Points, in no order, along strands that fork, close into loops and pass close to each other.
Points whose rows are less than 27.7 apart are linked; no others are. Some points are linked to none.
Z_636: [-26.1 -19.5  30.1  -0.2 -53.2 -16.1   8.6 -35.1]
Z_447: [ 43.9   9.1 -13.6  10.7  32.9  31.0 -27.5  38.0]
Z_939: [ -6.3  34.3  14.6   9.9   5.7  -6.8 -22.0  10.5]
Z_92: [ 19.4  28.8  -1.1   9.2  24.1   4.3 -34.9  28.8]
Z_399: [-23.8 -40.9  14.1 -10.1 -49.5  -8.4  23.7 -28.9]
Z_397: [-17.4  -1.6  25.3   9.4 -24.6  19.6  23.0 -10.5]
Z_616: [-17.5  11.9  -7.2  -6.3  14.0 -19.6  16.1 -13.7]
Z_675: [ 67.9  -0.7 -19.3   3.0  26.9   6.2 -53.2  48.5]
Z_368: [-21.9 -13.7  26.2   4.6 -36.6  11.0  23.7 -19.2]
Z_693: [-23.6  11.6  21.3   3.7 -18.3 -10.8   7.5 -15.9]
Z_8: [-23.3  -8.4 -17.6 -16.8   6.7 -31.3  26.3 -23.2]
Z_162: [-14.3  22.5  -1.1  -0.4  14.9 -13.7   3.1  -4.9]
Z_624: [ 19.6  18.4  -3.5  10.9  25.7  27.2 -12.4  26.1]
Z_734: [ 29.8  25.5 -21.7   6.7  43.0   6.7 -28.8  24.3]
Z_907: [-16.8 -20.1 -15.5 -13.3   4.5  -3.7  42.9 -20.2]
Z_723: [ 21.0  29.4 -27.6   3.9  50.7   2.1 -19.1  14.6]
Z_59: [  5.1  31.8   7.0  10.5  15.2  -0.5 -26.8  18.5]
Z_398: [  9.1  14.2 -28.1   4.2  47.3  17.3  17.6  -3.7]
Z_573: [-23.8 -17.3   4.7  -6.4 -17.2  -3.4  32.5 -20.3]
Z_904: [ 40.1  19.2 -25.5   6.6  44.6  10.5 -34.2  30.1]
Z_273: [-25.3 -18.6  -9.3 -19.1 -11.9 -31.6  24.9 -25.2]
Z_185: [-28.0 -23.9  -1.7 -19.9 -27.8 -33.9  19.7 -27.3]
Z_506: [ 53.0   2.8 -10.2  11.5  23.0  31.8 -35.0  45.1]
Z_576: [ 6.3 20.5  5.3 12.2 16.2 23.5 -4.3 16.2]
Z_145: [-21.8 -46.1  -5.4 -19.6 -32.5 -11.8  34.3 -24.2]
Z_189: [ -2.4  10.3 -19.8   0.0  33.6   8.1  25.2  -7.7]
Z_739: [-28.3 -33.1  11.0 -15.7 -49.9 -32.1   8.1 -33.7]
Z_510: [-21.0 -63.0  -3.1 -25.2 -60.7 -23.4   6.4 -31.7]
Z_744: [ 31.0  23.8  -2.6   9.1  23.8   8.6 -41.9  36.9]
Z_55: [-16.4  23.9   8.0   3.6   5.2 -11.1  -1.2  -3.2]
Z_203: [-26.3  -9.8  23.1  -1.2 -39.2 -16.8  11.3 -28.3]
Z_760: [-19.4  19.2  18.1   5.9  -8.3  -7.7   1.2  -7.0]
Z_444: [-19.7  23.2  36.9  14.3 -26.9  -4.8 -12.7 -11.7]
Z_279: [-9.6  9.5 11.9  7.7  1.8 18.1 17.6  1.5]
Z_105: [-27.7 -27.0   6.7 -15.7 -38.6 -31.0  14.4 -29.6]
Z_393: [-21.3 -54.6 -10.6 -24.6 -39.7 -16.7  26.7 -25.2]
Z_509: [-25.0  -1.6  19.5  -0.9 -26.0 -11.7  14.1 -21.1]
Z_598: [ 31.0  14.8 -13.4  11.4  34.9  29.2 -16.1  28.0]
Z_287: [ 19.9  15.5 -26.6   7.8  47.3  25.9   5.6   8.4]
Z_777: [ -9.3   3.2 -13.6  -2.4  23.9   8.3  31.3  -9.0]
Z_978: [-23.9 -27.7  19.9  -3.5 -43.0   2.7  28.8 -24.7]
Z_278: [-20.8   1.0 -12.9 -11.3  11.9 -24.0  23.7 -19.0]
Z_127: [-16.5  -7.2  -8.1  -6.3   7.7   1.5  36.0 -15.1]
Z_577: [-15.3  30.5  32.8  15.5 -17.5  -4.0 -20.2  -2.7]
Z_698: [ 39.6  17.8  -1.1   9.6  17.7   8.0 -50.1  43.2]
Z_329: [-23.8 -31.3  -0.3 -12.9 -23.4  -7.8  34.7 -22.5]
Z_360: [ 54.7  10.7 -22.0   6.4  36.7  10.2 -45.4  40.2]
Z_299: [-24.1 -43.3  14.7 -14.5 -63.9 -31.7  -1.3 -40.6]
Z_534: [-18.6  -3.2   1.0  -4.3  -0.8  -1.1  28.1 -12.2]
Z_188: [ -9.9  34.5  23.8  13.5  -4.7  -6.2 -24.5   4.7]
Z_136: [-14.5   2.6  18.4   7.2 -10.2  20.8  22.4  -3.9]
Z_440: [  5.5  22.2 -12.4   4.3  34.2   8.2   1.9   7.7]
Z_733: [ 66.1  -1.2  -9.3   5.1  17.1   7.3 -56.8  52.0]
Z_679: [-21.8 -57.2   2.1 -21.3 -54.4 -14.3  19.0 -30.6]
Z_603: [ 51.3   8.5  -0.7   7.8  12.6   7.5 -56.1  50.6]
Z_974: [ 66.2  -7.8 -11.7   8.3  20.9  31.3 -39.7  49.8]
Z_906: [ 30.7  13.1 -24.1  11.0  42.4  32.6  -6.5  22.0]
Z_633: [-5.8 14.5  4.1  6.7 11.6 17.2 10.2  6.1]

A fork is a point with three links, a tip a point with one. Leave the first point through the second and follow the links. Name the first fork or tip that comes.
Z_145, Z_329: Z_127
Z_397, Z_136: Z_598
Z_698, Z_744: Z_444
Z_185, Z_105: Z_299
Z_368, Z_978: Z_679
Z_733, Z_675: Z_723
Z_55, Z_760: Z_636

A tip is a point with one link. Name the tips that can be reached along the links from each point below, in the order of the rows.
Z_145: Z_907, Z_510, Z_974
Z_278: Z_636, Z_299
Z_744: Z_723, Z_444

Name the points in between on the shortest way along the links from the first point to the second, in order.
Z_633, Z_189: Z_576 > Z_624 > Z_598 > Z_906 > Z_287 > Z_398
Z_679, Z_329: Z_393 > Z_145
Z_974, Z_279: Z_506 > Z_447 > Z_598 > Z_624 > Z_576 > Z_633
Z_185, Z_616: Z_273 > Z_8 > Z_278
